Each row is a point on a tangle of strands that fork and nearly touch. The rows are in no order.
Points whose rows are less than 35.8 apart are linked; no others are. Some points are linked to none.
Zor: [ 14  -5  17  22  40  21  78 -20 -24]
pog: [ -9  18 -10  61 -46  17  53  35 -32]
dodod: [-47  -4   0  23 -62  -3  19  32  18]
rezor: [-27  27  -6  -8 -33 -38  23  29  -1]
mume: [ 10   9 -25  -2  30  -7 -22 -25 -43]
Zuso: [-28  54 -16 -19 -46 -26  -9  39  25]
fesif: [-14  12 -11 -48 -43 -20 -64  25  51]
Kem: [ 18 -23   0 -30  25 -43 -68 -13 -13]
kaso: [-38  21 -16 -15 -63 -13   7  39  27]
mufe: [ -7 -16   3 -46  15 -52 -61  -9  14]
Niduv: [-42  -9  15  40 -59  10  13  32  26]
Foraf: [-17   0  -5  18 -32 -23  16  25 -15]
vozuz: [ 13  12  10  33 -11  37  13  10   0]
fala: [11 10  5 26  1 33  3  2 -1]
dab: [ 19   0 -30 -25  43 -25 -40 -31 -46]
Zotu: [-12  -3   0 -21  -3 -48 -15   7   2]
rak: [  2  14   9  57 -38  39  39  30  -5]
famut: [  4  14  12  31  38  23  82 -13 -27]
terad: [ -5   4  -7  33 -29 -10  14  20 -26]
Gidas: [  7  14   9  45 -28  42  24  22   2]
legi: [ 20  11 -15 -23   9 -51 -10   8 -35]
zib: [ 34  -8  21   2  76   7  38 -36 -37]
mudiz: [  5   8   4  -5  75   2 -13 -49 -27]
Levek: [ 31 -74  21 -12 -20  56 -38 -16  59]
vupo: [-10  23   2 -43  18 -60 -36   5   8]
Zes: [-16 -56   6  48 -15  73  72 -10  23]
Luru: [-45   6  -9   4 -59 -10  19  28  22]
dezo: [-14  -7  -1 -55   6 -48 -68  -4  27]
bez: [  0   8 -14  -8  66  -3 -24 -48 -42]
babav: [ -8 -33  -1  39 -17  65  96  -3   6]
vufes: [ 30 -12  23  -6  77   3  25 -45 -26]
Lesu: [ -1 -20   2  33  -2  52  99  -3  -2]
sirev: [-26  50 -10 -37 -19 -35 -33  27  24]
poget: [ 28  -5  22  11  65  10  55 -32 -35]
kovu: [ 14  14 -26   1   0 -31   8   7 -44]
Lifug: [-26  48 -15 -27 -31 -29 -21  30  24]
Nilum: [  4  13 -23  11  21   6  -5 -17 -41]
Vidap: [ -9  12   6  62 -46  29  46  37 -14]
Puvol: [ 30 -85  27 -12 -26  54 -50 -15  68]
tegif: [  7 -24   6 -41  18 -50 -66  -9   4]
zovo: [ 0 20 -2 38  0 47 84  4 -7]
mefip: [-21  34  -6 -45   7 -50 -44   8  12]
pano: [-28  44  -8 -13 -22 -44  10  31   4]
Fogum: [  3   9 -15  33 -16   0  14  10 -35]
ril: [  6   6  -2 -37  21 -63 -41   2 -12]
rufi: [-17 -63  14  51 -10  85  52 -16  34]
giv: [ -5  22   7  34  25  32  85 -10 -25]
kob: [ 29 -18  20  14  49  14  66 -24 -29]
Kez: [  9  15   0  17  12  35   0 -12  -8]
nivu: [ 13 -23  36   5  -2  12 -52  -1  37]
noru: [ 16 -40  12 -23  32  39  -1 -41  28]
biniz: [-30  46 -19 -18 -59 -16   3  44  25]
mam: [ 13   3  18  -6  80  -1   6 -52 -25]
Deda: [-30  59  -5 -15 -10 -48   2  27  -3]
teda: [ 31 -29  14 -16   7  48 -23 -20  40]
gor: [-22  39 -10 -46  -6 -42 -46  17  24]
rikop: [ 13 -26   8 -12  18 -23 -71 -15  -6]
posov: [  4 -22  24   9  -1  -1 -56  -3  18]
dipit: [-23  -2 -13 -52 -29 -25 -65  15  42]
loged: [ 36 -35  27 -12  -9  39 -33  -6  49]
lapu: [-1  4  3 28 -4 49 91 -2  1]
teg: [ 11 -17  14   3  12  -4 -64  -9   6]
gizi: [ 11  16  -6 -31  18 -62 -24   5 -23]
Vumi: [-24   3  -7   9 -37 -33  24  26  -5]
bek: [ 28 -29  11 -21  19  41 -15 -31  35]
fofal: [ -7  21 -19  54 -38   5  56  33 -48]
gamus: [  6  12 -26  16  -4  -9   9   6 -45]
Nal: [ 28 -26  37  -4  -2  26 -47  -4  44]
Tagek: [  6  16 -12  20  15  18  -5 -15 -29]
Suz: [ 22 -17 -11 -30  33 -41 -67 -21 -23]
buru: [ 25  -6 -21 -22  34 -28 -53 -20 -32]
gulik: [  6   7 -26 -12  52 -10 -30 -39 -46]
rerol: [ 35 -58  22 -19 -10  53 -35 -15  54]
Fase: [-21  -7  -8 -50 -15 -37 -63   3  41]
nusaz: [-11  31  -1  40  13  40  89  -2 -19]
pom: [-17  25 -15 -43 -47 -19 -42  26  44]
fezi: [ 17  18 -11  -9   5 -51   1  12 -34]
Fopob: [-11 -46  -1  48 -23  72  82  -2  22]

A fork is a point with three links. Follow the links from the first point to the second and name the forks in between, in order.
Tagek / bez => gulik
teda / Kem => loged
posov / gulik => Kem

A fork is a point with three links, a tip a point with one. Leave the first point through the second and follow the links. Name the first fork or tip that comes.
Puvol / Levek => loged
rak / Vidap => fofal
nusaz / zovo => rufi
Zuso / biniz => Niduv
fala / Kez => gulik
pom / fesif => Kem
Vumi / rezor => Deda
loged / rerol => Puvol
tegif / mufe => pom

Name the points in between on the shortest way along the links from the first point to the second, in order.
Tagek / Kem => Nilum mume gulik dab buru Suz
tegif / posov => Kem rikop teg
dodod / biniz => Luru kaso
poget / mume => zib vufes mam mudiz bez gulik
